Points on a hilly landscape, in no order, each with its height.
From any point a ball rolls to the lowest of the 2 points nearest to it. It stops when none of these is lower. Distance is the straight distance between rows; heights are no part of it.
Fep: 61	123	66	122	118	89	90	93	91	90	99	98	82	104	68	73	110	81	137	100	128	126	96	150	112  h=20.3
bod: 107	122	67	105	109	96	77	92	64	87	106	95	122	77	139	104	103	58	87	105	111	122	103	123	117  h=32.4
Sen: 128	72	107	70	120	95	118	96	82	96	101	69	111	89	86	124	68	141	95	92	96	106	94	87	75  h=23.4
fope: 101	85	41	109	137	97	119	128	126	113	75	107	97	110	129	116	92	55	80	143	89	115	139	100	102  h=40.7
vura: 84	74	92	89	83	69	134	100	80	76	143	94	80	61	89	98	110	126	102	101	92	96	72	88	106  h=41.2
pudi: 110	103	105	124	110	80	82	107	94	92	110	109	80	89	122	94	81	80	103	77	106	91	93	104	119  h=38.2
ruri: 94	114	131	97	87	88	117	82	83	143	91	92	112	126	125	111	89	146	70	67	94	93	96	73	90  h=61.6
sime: 120	102	45	92	80	87	111	101	89	85	112	87	104	92	129	102	109	56	108	113	95	85	93	95	116  h=32.0
mafa: 106	125	61	109	98	93	94	93	106	73	100	93	113	85	112	62	136	67	89	121	111	101	94	125	110  h=48.4
kuri: 150	104	68	116	98	88	79	117	119	107	103	94	108	74	144	76	104	99	69	112	81	97	107	76	128  h=40.2
dele: 87	120	134	130	107	88	124	107	92	117	108	98	79	104	89	77	111	106	93	81	95	75	83	103	93  h=36.4
komu: 85	96	83	109	77	122	85	121	100	81	97	119	87	111	104	118	103	89	143	85	113	116	106	118	120  h=19.5
Bavi: 97	92	168	123	127	94	126	116	77	107	122	113	99	88	90	125	110	124	85	78	86	84	86	87	82  h=58.4
fiz: 118	114	121	96	116	95	97	95	82	84	109	138	100	71	99	89	106	124	103	86	104	103	102	105	89  h=23.6
Lumu: 89	97	129	93	81	92	110	76	70	102	136	100	115	87	54	108	109	110	79	77	70	112	88	90	126  h=45.1
Kinu: 119	92	96	82	84	109	93	112	110	92	79	111	112	121	131	135	75	93	143	73	108	91	101	95	100  h=21.1
Poraf: 84	109	98	115	100	95	104	114	86	109	87	95	91	114	78	72	103	113	87	82	84	96	115	109	105  h=33.2
Lod: 95	90	90	87	131	102	96	117	114	119	53	90	96	121	105	99	69	115	97	118	96	89	126	97	73  h=72.8
rof: 116	118	101	149	103	114	88	129	132	113	81	136	117	101	160	98	104	119	119	108	114	85	130	119	116  h=75.3
Pul: 117	92	87	90	116	67	116	109	73	104	113	95	89	67	130	99	86	120	86	101	89	82	95	93	92  h=36.0
gasok: 117	93	58	79	107	126	87	84	117	111	75	128	113	105	111	89	110	90	74	118	99	117	147	105	98  h=64.2
sizu: 100	118	98	111	115	132	79	98	81	74	85	110	123	74	82	101	117	83	104	125	118	132	123	142	111  h=21.7
vid: 97	94	123	84	83	101	124	89	77	105	105	87	108	72	72	88	120	126	95	116	84	94	104	103	90  h=36.7
nugig: 93	106	107	109	98	122	86	118	101	104	77	117	86	86	147	104	103	95	106	124	101	117	100	108	82  h=50.3
Kep: 98	97	55	62	105	112	98	99	83	106	109	94	110	123	73	112	85	89	113	91	95	116	133	101	102  h=37.9
Soduz: 103	114	113	123	101	118	114	121	85	108	66	76	109	101	93	78	109	109	78	89	100	72	124	100	101  h=29.8
napo: 97	89	49	106	101	71	81	84	106	75	96	91	86	90	71	66	121	71	114	120	120	119	107	123	137  h=22.8
Big: 98	95	98	52	69	115	108	85	97	109	111	98	112	107	92	129	83	141	124	97	90	122	90	89	86  h=67.5
seken: 85	112	159	103	107	83	127	71	76	136	111	97	114	116	96	126	99	134	72	74	78	102	82	83	79  h=59.8
tuz: 82	98	107	79	89	82	133	80	97	67	149	86	85	63	75	96	114	121	117	118	109	116	58	98	98  h=43.3
gog: 98	123	104	134	98	113	118	130	114	121	80	78	125	85	133	88	100	104	67	133	93	56	127	77	106  h=67.8
seb: 126	115	87	81	109	109	86	92	98	89	98	89	87	89	88	81	81	96	111	83	110	136	93	108	96  h=24.5
verup: 74	101	104	85	80	89	105	93	81	97	124	116	113	90	69	101	83	98	85	79	73	104	123	94	123  h=42.7
rivu: 88	91	152	109	99	94	81	72	98	104	125	111	71	109	37	91	119	112	115	80	99	120	68	113	100  h=58.3
vomi: 84	118	142	123	111	94	109	95	67	92	120	101	101	85	57	85	124	73	110	100	94	96	95	104	105  h=42.0
Mul: 133	96	79	117	68	103	105	122	116	94	75	81	95	107	117	89	84	104	116	93	78	114	97	82	134  h=58.2
zazi: 72	97	91	90	104	74	73	78	94	97	117	116	83	78	75	84	97	74	107	114	101	107	100	123	107  h=51.6
domag: 97	90	64	125	93	98	101	122	125	105	61	111	122	140	153	126	88	116	97	132	109	116	141	45	113  h=47.3
temif: 101	87	43	70	98	78	87	70	110	74	112	111	96	84	71	74	120	63	121	123	119	98	102	117	113  h=25.0
lifo: 138	86	119	101	113	85	89	103	131	106	102	104	103	105	116	91	71	128	65	71	104	58	120	69	108  h=15.1
moli: 91	99	126	95	89	110	101	117	108	106	88	103	97	122	96	103	89	119	67	82	85	108	103	59	104  h=38.3
Bavuv: 77	99	88	59	113	134	91	111	86	104	114	116	91	103	57	126	77	148	138	98	103	127	103	100	63  h=31.9
Vidas: 75	103	92	77	85	105	105	90	113	119	121	106	85	129	95	81	93	118	80	60	103	92	97	108	95  h=60.0
Foti: 117	126	43	106	129	86	98	105	69	87	96	116	119	91	138	114	103	70	102	126	110	131	121	135	116  h=28.8
pofe: 126	83	62	104	92	135	95	125	105	57	90	117	110	83	116	109	125	74	117	114	128	99	118	121	106  h=28.3
fena: 123	106	99	56	82	118	105	85	113	95	98	109	108	100	106	95	88	130	96	94	87	133	94	81	95  h=66.3
buvap: 93	123	105	116	103	90	77	100	69	89	113	109	96	81	125	101	101	69	101	90	124	99	86	123	110  h=35.7
sonu: 114	58	113	86	109	102	91	96	95	88	112	75	78	96	65	107	81	130	120	78	113	94	84	121	85  h=22.6
bis: 122	59	47	109	98	110	91	117	101	103	81	94	95	117	115	124	105	59	116	104	114	99	126	117	106  h=30.6
mogir: 129	79	50	72	118	94	99	92	97	114	80	104	115	110	119	125	92	72	79	118	104	86	146	71	89  h=35.8
madim: 119	88	77	67	92	105	92	68	108	107	87	108	106	96	109	81	97	102	78	112	88	127	121	92	96  h=65.1
pebo: 53	97	112	86	104	91	70	121	113	132	79	93	104	170	78	129	66	116	97	86	85	96	77	87	95  h=71.8
Forel: 93	81	123	81	77	117	117	94	107	85	138	92	93	83	88	94	114	110	58	85	96	89	76	84	101  h=45.0
pif: 97	118	127	89	104	106	104	74	75	119	102	61	104	99	96	108	84	96	67	86	101	88	96	101	86  h=45.6
Zusa: 115	114	119	107	104	99	86	97	100	103	75	146	114	97	120	89	92	128	90	88	94	103	122	93	96  h=24.3
Zuba: 112	97	90	93	90	90	113	115	106	93	100	118	104	109	124	112	77	121	119	75	94	87	107	72	107  h=26.0
Leme: 66	115	132	99	110	95	108	105	81	120	89	82	106	109	105	111	77	88	87	104	91	76	106	108	85  h=48.5
Vuk: 131	119	107	123	63	107	92	109	115	90	93	91	109	116	104	79	99	95	89	70	90	108	106	95	131  h=56.6
bezog: 108	111	119	118	85	104	123	126	101	124	89	75	93	102	139	101	96	129	97	90	95	77	84	66	97  h=64.7
kesi: 99	110	63	73	107	67	81	63	93	59	121	107	113	56	86	85	126	70	118	139	117	103	86	102	111  h=27.3
kuzav: 124	86	50	93	130	104	107	113	119	124	70	110	113	109	136	124	95	60	76	141	104	83	152	98	93  h=38.4
beke: 88	100	130	95	109	97	137	112	87	93	100	85	130	122	81	122	89	147	74	66	98	62	113	77	93  h=52.6
sisus: 104	102	82	73	101	112	128	108	103	96	80	94	115	112	108	92	96	113	90	95	104	51	125	89	91  h=50.2
Lila: 95	85	185	127	129	91	115	116	102	113	90	110	111	124	85	126	92	125	94	88	77	77	94	59	84  h=55.9
zufik: 99	78	57	111	112	108	87	133	120	117	94	118	84	105	135	106	101	90	77	105	114	78	146	92	108  h=18.7
Libod: 128	79	156	116	97	85	130	66	108	111	121	111	116	91	79	103	117	136	90	73	97	60	81	108	79  h=54.2
nis: 136	100	92	97	102	56	115	90	117	92	120	105	77	91	116	77	87	113	117	83	100	84	70	108	107  h=58.9
buz: 155	112	56	123	111	119	97	129	94	84	81	82	127	84	121	86	123	99	84	108	109	87	120	104	118  h=51.7
Vufos: 110	98	121	97	121	61	127	87	108	89	129	93	81	92	74	93	82	142	115	69	105	103	60	123	85  h=60.9
Ledo: 94	121	142	107	76	79	133	72	104	90	135	122	83	88	90	76	136	108	118	88	95	98	60	92	99  h=49.5
Pirob: 120	105	104	129	96	83	83	123	105	112	115	94	94	60	151	83	109	92	70	121	80	77	100	73	122  h=37.5
mupa: 60	115	99	100	107	104	66	78	101	107	118	77	71	111	50	102	88	93	143	97	125	127	68	126	90  h=13.4
Lugot: 131	85	82	100	122	76	100	105	129	122	84	104	112	127	133	111	58	119	89	104	113	54	144	40	102  h=28.5
Kosit: 89	100	85	84	82	147	85	105	112	101	78	89	85	111	119	114	98	85	136	112	122	121	86	131	75  h=25.9
lik: 72	81	171	111	121	90	125	97	75	123	130	110	100	96	77	147	104	132	108	91	87	80	69	101	51  h=60.4
rutes: 81	107	70	100	116	125	79	96	104	128	75	86	105	128	112	116	78	79	97	120	99	157	122	137	95  h=60.5
safi: 120	90	51	109	111	90	106	113	111	110	57	99	120	149	124	140	92	88	94	120	103	136	140	53	118  h=45.3
ruk: 70	74	45	96	96	118	124	133	124	103	86	126	97	134	114	139	104	66	129	131	95	125	125	117	107  h=52.2
pozol: 111	68	133	114	91	85	101	97	84	114	109	87	77	70	98	90	108	111	87	101	95	58	90	109	84  h=30.0
Rik: 62	107	153	127	106	97	112	104	80	110	128	114	81	109	68	96	129	75	89	81	94	81	84	97	94  h=39.4
Kup: 94	111	57	89	112	121	92	92	89	110	91	94	121	103	108	111	95	72	83	120	97	152	130	123	117  h=61.9
Febut: 112	84	61	122	86	132	100	134	108	73	79	108	89	103	121	100	116	102	130	99	126	113	106	121	107  h=24.4
Midiz: 67	77	123	76	109	96	80	113	120	115	89	105	104	161	78	127	71	153	75	71	93	91	72	72	89  h=70.9
minu: 99	107	109	118	72	102	131	120	106	129	101	77	105	89	134	83	114	114	84	110	74	59	103	73	99  h=66.2
laru: 114	95	148	103	95	95	139	75	98	83	150	78	120	86	61	123	108	109	63	70	103	115	61	107	102  h=49.4
kizi: 101	132	62	114	104	112	96	121	94	108	113	92	116	76	161	99	108	86	62	116	104	80	115	91	110  h=70.6
nor: 113	95	45	82	113	120	94	90	113	99	88	117	130	116	97	119	110	64	89	123	113	130	150	121	107  h=63.1
tal: 144	94	86	100	106	74	104	113	115	113	80	115	112	115	143	114	66	120	117	91	98	75	123	60	102  h=29.7
Dubaz: 67	95	121	104	85	117	94	117	109	107	72	132	95	124	98	93	117	130	115	98	93	90	109	117	83  h=43.0
kalip: 117	124	120	135	102	100	102	115	106	122	75	83	116	125	108	87	87	108	90	84	99	58	120	85	118  h=25.5
dovu: 127	114	152	120	102	108	117	89	89	116	97	72	115	91	109	99	110	102	47	102	81	86	96	69	108  h=51.1
Lutot: 119	103	79	97	97	88	94	98	104	76	103	91	75	88	102	83	89	77	111	103	90	145	81	100	116  h=27.8
surez: 85	89	75	101	112	103	73	96	107	93	89	106	81	109	48	89	95	92	145	108	112	121	108	149	97  h=16.3
Radip: 123	94	123	87	91	94	107	70	117	107	102	108	111	97	92	72	108	133	89	76	98	67	99	113	86  h=56.0
Pid: 109	106	114	81	100	87	100	94	121	111	65	103	121	127	120	103	57	95	99	97	76	94	114	77	98  h=15.5
puse: 101	127	75	150	100	106	106	116	126	91	104	112	117	82	155	88	132	74	92	139	117	85	111	146	124  h=73.0
Mif: 111	119	93	140	105	121	105	115	133	103	73	121	115	105	156	99	106	90	112	121	119	93	112	148	104  h=74.2
lebeg: 108	78	75	89	119	80	101	114	119	120	87	114	104	143	125	132	74	93	87	86	116	56	145	57	94  h=25.6
bula: 97	110	149	113	107	109	114	86	76	116	113	67	104	98	85	103	116	75	57	95	89	94	77	91	91  h=48.3
kis: 64	103	102	89	83	103	101	84	116	120	101	97	70	121	83	59	114	106	91	89	109	93	81	123	83  h=59.0
bugiv: 85	91	99	76	110	66	80	75	91	112	131	130	71	82	95	101	74	97	112	98	93	120	95	111	90  h=52.9
Mozor: 95	112	104	143	127	98	96	129	118	112	35	96	129	128	121	102	83	120	102	119	112	64	142	92	94  h=74.6
gosov: 92	108	105	122	118	97	103	148	94	93	52	120	116	102	137	126	85	122	139	115	97	105	113	97	91  h=77.3
buzu: 76	88	113	63	107	112	96	91	94	93	141	113	105	81	50	128	84	135	124	105	92	104	108	112	75  h=27.6
fek: 54	116	130	109	107	89	88	97	99	110	122	80	64	108	79	88	97	71	121	99	123	118	58	114	92  h=18.3
betu: 76	110	107	96	107	77	110	60	100	73	134	75	79	58	55	85	124	107	125	121	123	126	45	90	120  h=45.2
lelo: 110	92	102	104	93	120	64	102	117	107	56	97	101	131	98	102	86	117	97	92	98	129	116	102	99  h=57.2
gan: 92	89	136	95	53	126	100	99	89	98	107	86	107	117	64	113	106	123	123	69	94	104	80	103	98  h=42.5
Diga: 63	85	117	86	105	108	83	122	112	105	91	122	86	128	66	103	96	135	112	82	91	90	91	106	89  h=45.4
kova: 100	137	85	108	108	109	113	110	93	113	72	82	137	92	149	97	95	90	60	131	95	95	131	85	105  h=69.4
moz: 144	90	77	108	98	93	90	101	97	102	96	90	104	86	118	89	88	105	63	88	86	108	118	74	131  h=39.8
Nufa: 114	93	52	106	97	102	88	99	125	70	100	98	95	102	109	97	100	45	120	115	94	148	93	108	124  h=30.8
takil: 77	109	124	111	107	138	78	116	84	87	86	115	113	83	78	115	99	80	126	115	100	132	112	124	100  h=15.0
tefa: 99	119	102	81	97	123	89	71	87	78	120	78	99	72	71	94	101	93	132	118	128	119	75	115	90  h=14.7
razum: 107	88	87	88	109	90	84	76	111	95	98	100	63	91	114	86	95	95	134	103	129	98	82	128	74  h=55.6
Bipu: 81	98	87	77	126	131	87	124	97	106	81	117	94	108	73	122	73	133	138	124	89	129	116	100	73  h=35.3
Nila: 111	120	115	130	139	97	95	128	101	105	55	101	128	89	125	103	78	111	91	120	106	76	137	90	95  h=75.7
Veg: 123	131	131	133	72	101	98	98	99	86	106	109	121	97	98	83	116	71	83	65	91	103	97	91	140  h=55.3
Ved: 95	119	137	110	100	55	136	61	87	79	136	100	95	64	70	70	136	101	100	105	90	103	48	87	112  h=47.7
vekol: 91	109	56	89	137	92	109	109	103	120	80	117	111	147	104	127	75	55	119	94	106	107	140	110	96  h=29.9
ruzu: 76	85	113	58	81	108	103	92	94	125	101	91	113	129	78	126	80	150	103	95	86	97	91	90	75  h=68.7
fosak: 74	102	135	104	124	92	61	121	92	136	67	98	79	126	103	122	73	114	102	98	85	104	79	104	77  h=73.6
vami: 104	99	37	84	94	76	96	101	69	80	125	80	94	73	124	95	126	76	76	111	110	88	89	97	117  h=34.4
vomet: 60	102	124	112	92	129	64	100	104	86	119	123	95	94	70	101	108	73	111	102	108	123	103	122	110  h=7.0
vove: 83	92	131	87	125	97	120	106	95	101	114	67	120	127	71	133	67	137	80	58	104	91	93	97	91  h=50.4
gebov: 83	118	110	130	90	117	88	92	80	104	89	81	93	85	87	80	128	77	95	114	109	127	89	116	111  h=48.6
Sos: 115	75	52	124	91	114	87	127	128	115	97	128	101	92	164	104	114	82	81	121	107	85	135	109	124  h=22.7
lat: 83	111	86	103	105	106	95	101	109	87	102	105	100	90	91	83	102	55	90	112	99	103	114	133	103  h=50.1
mar: 121	134	109	135	81	119	107	129	121	97	98	120	116	70	126	66	136	112	84	121	79	97	108	77	118  h=20.6
Fige: 105	86	40	94	123	107	120	129	110	121	66	111	108	139	118	146	95	72	90	139	106	138	142	71	98  h=43.2
Vimi: 102	102	118	78	110	90	124	81	89	107	124	58	118	104	81	114	79	115	61	67	104	85	83	112	83  h=48.0
Dipat: 122	101	90	122	107	109	92	121	85	57	87	107	112	61	122	104	120	86	120	124	102	105	101	124	108  h=32.6
bopu: 84	112	104	73	93	91	106	71	78	101	133	73	102	101	78	95	79	96	107	78	96	118	82	108	103  h=42.6
kebi: 89	95	165	103	95	124	110	88	69	101	128	88	99	91	56	129	114	105	123	105	88	115	69	89	77  h=48.8
lam: 73	118	125	90	86	103	99	75	99	113	121	96	76	97	70	95	104	115	130	109	89	143	55	102	81  h=46.9
roz: 127	108	91	114	73	96	81	100	131	49	118	111	101	65	123	67	138	82	90	121	94	97	77	88	125  h=29.6
Gub: 92	110	119	117	109	108	93	137	93	93	75	109	99	111	109	101	86	114	83	86	88	120	125	60	117  h=35.2
zirez: 124	76	64	97	120	105	89	125	126	109	91	137	97	133	131	123	92	79	93	80	121	78	147	78	110  h=22.4
vafo: 84	117	111	94	88	136	76	72	93	104	124	68	82	102	50	105	99	115	141	100	133	124	73	122	87  h=8.1
bitir: 112	77	64	96	101	89	78	93	117	87	89	109	84	104	64	81	97	79	119	108	95	127	125	130	110  h=19.8
tuta: 124	78	66	88	126	103	94	113	125	97	96	112	64	105	122	91	87	84	122	98	120	84	105	109	74  h=56.8
fiko: 87	122	117	102	74	85	121	75	95	73	144	120	95	71	117	81	143	88	95	100	103	75	64	87	119  h=51.4
kogez: 96	95	146	110	91	103	94	68	89	85	123	93	79	64	90	89	137	87	95	117	111	104	58	96	98  h=51.5
Gasen: 61	97	147	83	102	102	98	118	91	103	77	103	119	109	92	123	69	109	102	113	92	91	119	78	90  h=51.0
suv: 83	115	75	61	96	103	102	92	86	95	123	102	129	98	55	109	85	83	109	110	76	120	128	102	115  h=40.3
tovuf: 64	99	134	118	118	79	74	118	103	132	56	96	106	159	89	110	72	125	103	99	83	82	88	83	87  h=72.7
roli: 101	115	127	119	81	92	92	90	114	126	65	90	118	133	113	95	74	92	92	97	84	75	107	98	110  h=21.0
nat: 95	114	97	137	104	98	94	134	109	109	69	141	101	118	156	108	91	125	133	100	106	97	110	109	97  h=76.3
galo: 77	120	125	81	81	81	108	46	91	111	141	87	98	100	70	107	92	116	123	92	101	128	50	114	91  h=44.8
Vev: 77	94	70	69	82	119	116	110	103	108	72	105	107	126	100	120	86	111	143	113	86	99	114	97	82  h=55.7
zov: 106	84	74	71	126	102	99	122	129	113	58	91	85	149	95	116	70	113	106	109	89	105	105	64	76  h=72.0
Zose: 100	93	91	55	108	113	118	106	144	101	82	93	100	149	102	120	66	127	95	88	93	96	93	62	73  h=71.0
Nedal: 120	82	82	101	120	82	78	113	97	102	94	96	87	95	116	102	70	82	77	93	95	95	122	87	111  h=40.6
Dofi: 80	106	161	118	122	107	100	127	95	96	67	101	117	127	96	124	77	113	94	104	101	73	112	63	89  h=53.5
gak: 103	101	55	93	98	117	108	112	91	101	80	106	100	92	146	105	103	97	108	121	108	119	119	111	82  h=47.8
dimem: 100	103	108	101	114	52	114	85	100	86	136	96	67	88	94	73	95	108	111	83	115	87	70	119	97  h=59.9
talif: 79	90	108	108	88	119	80	110	87	71	120	106	83	85	75	97	112	98	118	80	119	115	92	114	108  h=13.5
figi: 104	120	127	138	94	95	99	88	60	82	109	110	117	72	72	80	162	72	88	111	82	94	92	105	118  h=44.6
mal: 102	87	104	147	70	116	84	119	115	111	84	117	88	86	127	81	129	103	90	111	105	86	114	114	120  h=37.7
vuni: 106	125	54	98	136	92	101	101	81	92	106	106	89	86	111	96	91	77	125	113	110	143	108	126	96  h=24.8
ganen: 84	98	87	53	107	104	99	111	110	112	82	120	111	142	90	136	66	117	145	102	90	92	102	85	65  h=57.3
gorem: 104	103	112	97	96	84	116	105	103	128	85	76	97	117	139	110	70	142	75	85	98	75	101	62	92  h=63.2
Nuset: 124	87	43	91	92	106	114	102	142	98	95	104	94	112	130	110	111	44	105	124	94	130	107	103	113  h=33.5
med: 121	117	143	114	84	110	108	94	106	103	113	110	122	88	103	81	118	95	67	81	84	75	97	75	119  h=53.7
Boton: 140	97	47	80	107	75	113	95	101	105	101	94	104	123	118	113	90	44	111	92	105	86	108	87	104  h=29.0
guti: 120	107	50	101	109	82	107	101	108	110	98	103	100	138	110	98	84	50	109	73	105	98	125	113	117  h=26.7
rolab: 106	128	106	146	90	109	115	118	104	110	95	114	86	82	118	59	148	108	79	112	83	106	90	93	103  h=14.6
Gufi: 124	111	83	94	118	66	106	95	86	81	106	98	96	53	112	69	108	92	95	113	84	87	90	102	101  h=32.7
budat: 86	87	102	75	113	83	85	91	106	117	103	117	72	102	100	107	72	97	129	99	103	107	77	120	71  h=54.3
ragop: 99	126	80	79	126	107	92	94	77	101	111	77	83	81	90	98	84	92	122	112	116	140	88	112	81  h=20.5
sol: 131	78	105	77	95	99	90	90	142	108	91	105	98	136	121	103	67	100	85	72	96	77	114	80	99  h=9.4
diluf: 83	89	60	114	88	111	114	138	120	101	70	119	116	141	148	133	98	92	116	120	93	127	131	93	120  h=50.0
lidaz: 108	61	102	64	120	96	95	109	97	104	88	87	93	113	85	132	71	132	120	87	104	79	96	100	65  h=17.4
leke: 99	81	157	117	107	70	119	69	112	109	135	108	87	95	64	98	125	119	92	77	104	73	58	124	81  h=55.8
nof: 109	107	122	93	91	121	83	84	84	104	85	97	95	69	133	97	106	93	101	121	114	113	87	120	73  h=52.8
dadaz: 104	91	46	86	115	111	111	117	94	121	72	102	92	113	114	119	93	93	113	119	100	142	127	96	86  h=45.7
muboz: 104	88	121	90	84	103	77	77	78	97	114	85	88	56	118	98	114	85	85	115	117	100	83	103	90  h=53.4
Pozir: 76	102	106	122	78	105	115	87	81	111	110	89	83	87	79	57	158	95	67	111	99	78	91	98	106  h=36.6
Zofek: 125	111	84	87	105	59	83	90	88	53	124	100	109	57	114	84	113	77	105	111	97	98	72	99	120  h=30.1
Saz: 43	101	150	99	105	105	101	96	83	120	135	106	91	110	47	111	99	100	97	90	86	96	81	109	82  h=42.2
Rema: 66	108	126	90	91	101	102	65	121	93	125	99	79	104	65	65	117	100	110	94	120	90	71	120	89  h=58.1
gira: 81	89	169	123	116	67	118	103	77	130	92	102	118	125	84	139	89	153	87	79	72	84	91	64	83  h=57.8
vum: 101	109	76	92	106	102	97	100	133	116	82	99	87	141	110	84	81	78	93	77	95	111	115	106	103  h=23.8
vol: 90	93	111	66	97	95	103	80	70	70	147	110	119	60	63	115	99	115	116	98	100	104	95	103	98  h=23.0
kiru: 104	102	120	113	102	98	96	107	72	65	94	94	98	57	83	102	107	80	139	118	104	108	81	112	107  h=36.8
Beg: 86	97	115	138	77	113	87	128	122	117	71	131	85	112	116	83	112	126	95	93	91	92	116	101	109  h=40.5
datop: 139	119	57	129	94	114	81	111	103	66	102	77	126	73	123	72	155	80	76	120	107	82	99	121	130  h=49.9
sered: 82	90	118	84	65	112	121	91	90	98	98	97	108	100	65	94	111	118	126	100	84	82	92	109	97  h=39.6
Gove: 138	115	81	122	99	133	99	122	101	92	60	94	137	104	118	96	113	116	90	102	112	97	137	97	115  h=53.6
sanod: 77	99	101	80	97	104	86	76	119	103	125	75	71	102	111	93	87	60	91	95	127	94	78	115	85  h=56.4
mab: 135	93	152	118	95	92	135	82	109	105	128	77	120	85	79	99	105	113	64	76	86	76	69	99	99  h=52.0
fil: 114	112	142	117	102	83	137	90	89	77	154	115	101	56	112	88	150	100	80	98	100	65	59	76	92  h=53.3
fazip: 136	73	32	128	102	113	104	116	122	108	98	95	107	109	145	123	118	61	99	122	116	84	132	122	121  h=27.0
Des: 124	87	92	117	73	84	71	86	104	41	119	91	92	65	87	75	141	86	96	106	122	86	74	91	139  h=32.5
dudol: 97	100	108	79	100	105	138	106	108	95	106	106	127	109	98	99	91	135	72	83	100	60	127	68	86  h=51.9
kon: 103	100	80	84	107	84	109	106	140	127	69	108	97	134	126	101	61	67	101	114	76	105	115	91	95  h=20.4
dov: 80	83	158	94	79	134	82	101	93	115	102	88	94	116	52	130	105	123	119	84	83	111	70	97	82  h=45.5
Vade: 98	123	95	114	91	90	89	68	76	87	105	100	108	73	86	68	145	78	93	120	110	107	87	115	117  h=46.7
fufu: 86	111	126	95	85	86	118	59	104	104	151	73	82	102	84	94	104	107	89	68	120	124	39	109	98  h=46.8
lem: 96	97	62	84	83	112	115	105	93	102	98	81	106	100	111	84	116	95	85	98	106	73	122	106	99  h=48.7
lim: 77	90	159	118	112	75	111	60	116	96	133	102	75	93	47	74	121	95	104	88	116	89	60	118	98  h=56.9
Kini: 89	132	79	77	98	71	106	67	83	85	137	90	105	85	81	81	94	81	116	91	109	118	81	101	119  h=44.3
Nir: 136	105	107	114	98	127	77	112	98	96	46	97	125	124	113	106	91	120	113	83	117	114	121	90	102  h=55.5
nanub: 124	55	47	85	104	101	92	107	91	119	69	99	105	128	101	130	100	74	103	108	103	85	150	88	101  h=33.4
sanen: 107	85	52	89	89	126	88	85	127	102	90	103	79	114	112	100	111	73	137	127	129	143	89	128	87  h=30.2
Buti: 106	112	111	113	112	122	86	118	70	75	85	105	119	72	83	95	113	93	76	111	87	137	121	98	121  h=27.7
pizet: 99	95	139	100	84	107	123	63	88	94	144	77	116	92	36	106	122	113	85	84	88	114	71	103	102  h=47.2
nas: 96	122	103	116	108	114	101	135	96	82	84	104	122	95	107	99	91	88	86	102	90	130	133	86	128  h=31.8
Kiso: 109	92	132	98	102	76	110	100	80	76	109	106	98	63	94	106	78	102	138	108	81	85	83	107	93  h=40.1
Doso: 86	72	83	71	96	76	112	107	76	93	132	101	82	77	117	112	92	108	103	89	89	104	92	90	95  h=38.9
vopu: 104	90	84	120	114	101	89	129	104	120	43	82	103	139	114	96	88	128	104	98	98	76	124	90	91  h=73.7
Lefu: 108	90	118	131	81	95	95	115	96	102	104	105	85	61	114	81	121	92	77	115	87	67	100	95	117  h=34.2
Zug: 91	119	88	96	90	139	84	90	93	84	101	85	96	90	89	106	112	74	136	116	145	131	84	139	90  h=20.1
pazod: 135	122	102	108	81	106	99	124	110	65	105	113	111	63	133	77	121	100	100	112	79	107	90	81	125  h=25.8
Fitim: 73	114	154	102	82	114	82	71	98	102	123	118	68	81	88	93	122	95	121	115	113	134	60	105	85  h=49.1
nav: 122	84	100	106	85	81	115	96	105	59	135	78	89	80	76	75	121	102	93	83	109	80	66	91	131  h=34.8
zoza: 92	81	158	98	81	120	119	98	110	109	111	93	103	106	91	112	105	128	64	87	85	83	96	69	94  h=41.7
gok: 117	100	109	106	112	93	86	105	121	109	81	130	114	103	126	80	85	128	73	94	106	61	137	73	103  h=19.6
mogo: 149	81	92	95	85	78	103	96	95	81	115	75	93	86	100	86	95	105	84	78	85	103	84	89	131  h=37.3
Kop: 97	78	120	110	95	89	124	89	70	103	113	89	87	66	70	78	140	118	84	108	84	71	86	102	97  h=33.6
vub: 86	97	105	81	73	102	90	60	104	93	121	85	71	80	128	86	105	66	83	111	116	121	67	103	99  h=55.0
Fer: 90	99	80	88	92	107	92	102	84	107	90	85	107	126	64	90	97	107	108	76	97	97	118	118	108  h=35.5
Lesa: 55	99	87	83	111	130	83	108	92	115	94	96	106	103	58	116	80	103	122	130	90	112	126	114	82  h=38.7
Lan: 57	93	136	101	107	100	79	108	100	121	103	106	73	113	59	106	89	98	107	99	83	93	89	123	86  h=44.4
zodav: 81	130	111	98	101	63	104	63	84	71	132	102	103	69	70	83	112	86	124	108	102	123	61	98	126  h=45.8
gudu: 86	75	123	64	94	95	101	95	132	122	90	84	105	147	106	129	67	143	81	84	97	84	89	84	72  h=69.9
Sak: 95	93	75	77	86	118	102	89	95	78	121	90	99	84	95	82	117	90	70	91	111	91	100	94	104  h=47.1
liba: 106	101	93	77	106	95	104	90	68	61	123	125	97	51	77	88	113	113	119	106	106	99	95	108	93  h=18.8
vabev: 107	64	130	110	98	85	97	96	100	101	104	81	66	95	76	94	93	130	98	79	98	74	71	114	82  h=26.3
modo: 99	97	148	108	80	113	89	79	103	108	110	121	85	109	65	76	128	120	92	70	95	119	82	97	100  h=59.4
tib: 87	115	63	68	100	105	95	74	82	117	125	89	95	117	66	117	75	105	131	85	99	121	96	112	93  h=40.4
Puvir: 63	91	53	68	92	106	105	112	101	114	97	129	96	125	115	128	87	75	143	112	91	112	117	106	88  h=54.1
galit: 106	93	92	120	108	115	76	104	115	119	63	92	106	119	123	105	84	86	74	113	104	126	135	124	113  h=58.8
Dode: 143	86	77	93	100	85	110	104	132	92	107	110	78	96	127	77	90	114	124	83	103	65	89	104	82  h=58.0
zere: 104	119	80	134	93	121	94	115	99	99	96	110	125	88	154	101	131	85	65	128	109	109	119	121	124  h=71.9

Call two points neighbours if one is among the 2 nearest of the other. Go from one point of each pair to the other, from neighbour to neighbour, staying as low as possible. Name the highest point that can't be avoided.
Pid / lidaz -> Vade
Fige / pif -> beke
Lefu / ragop -> Nedal
Lefu / surez -> zodav
zufik / vomet -> tal
Pid / liba -> Zusa
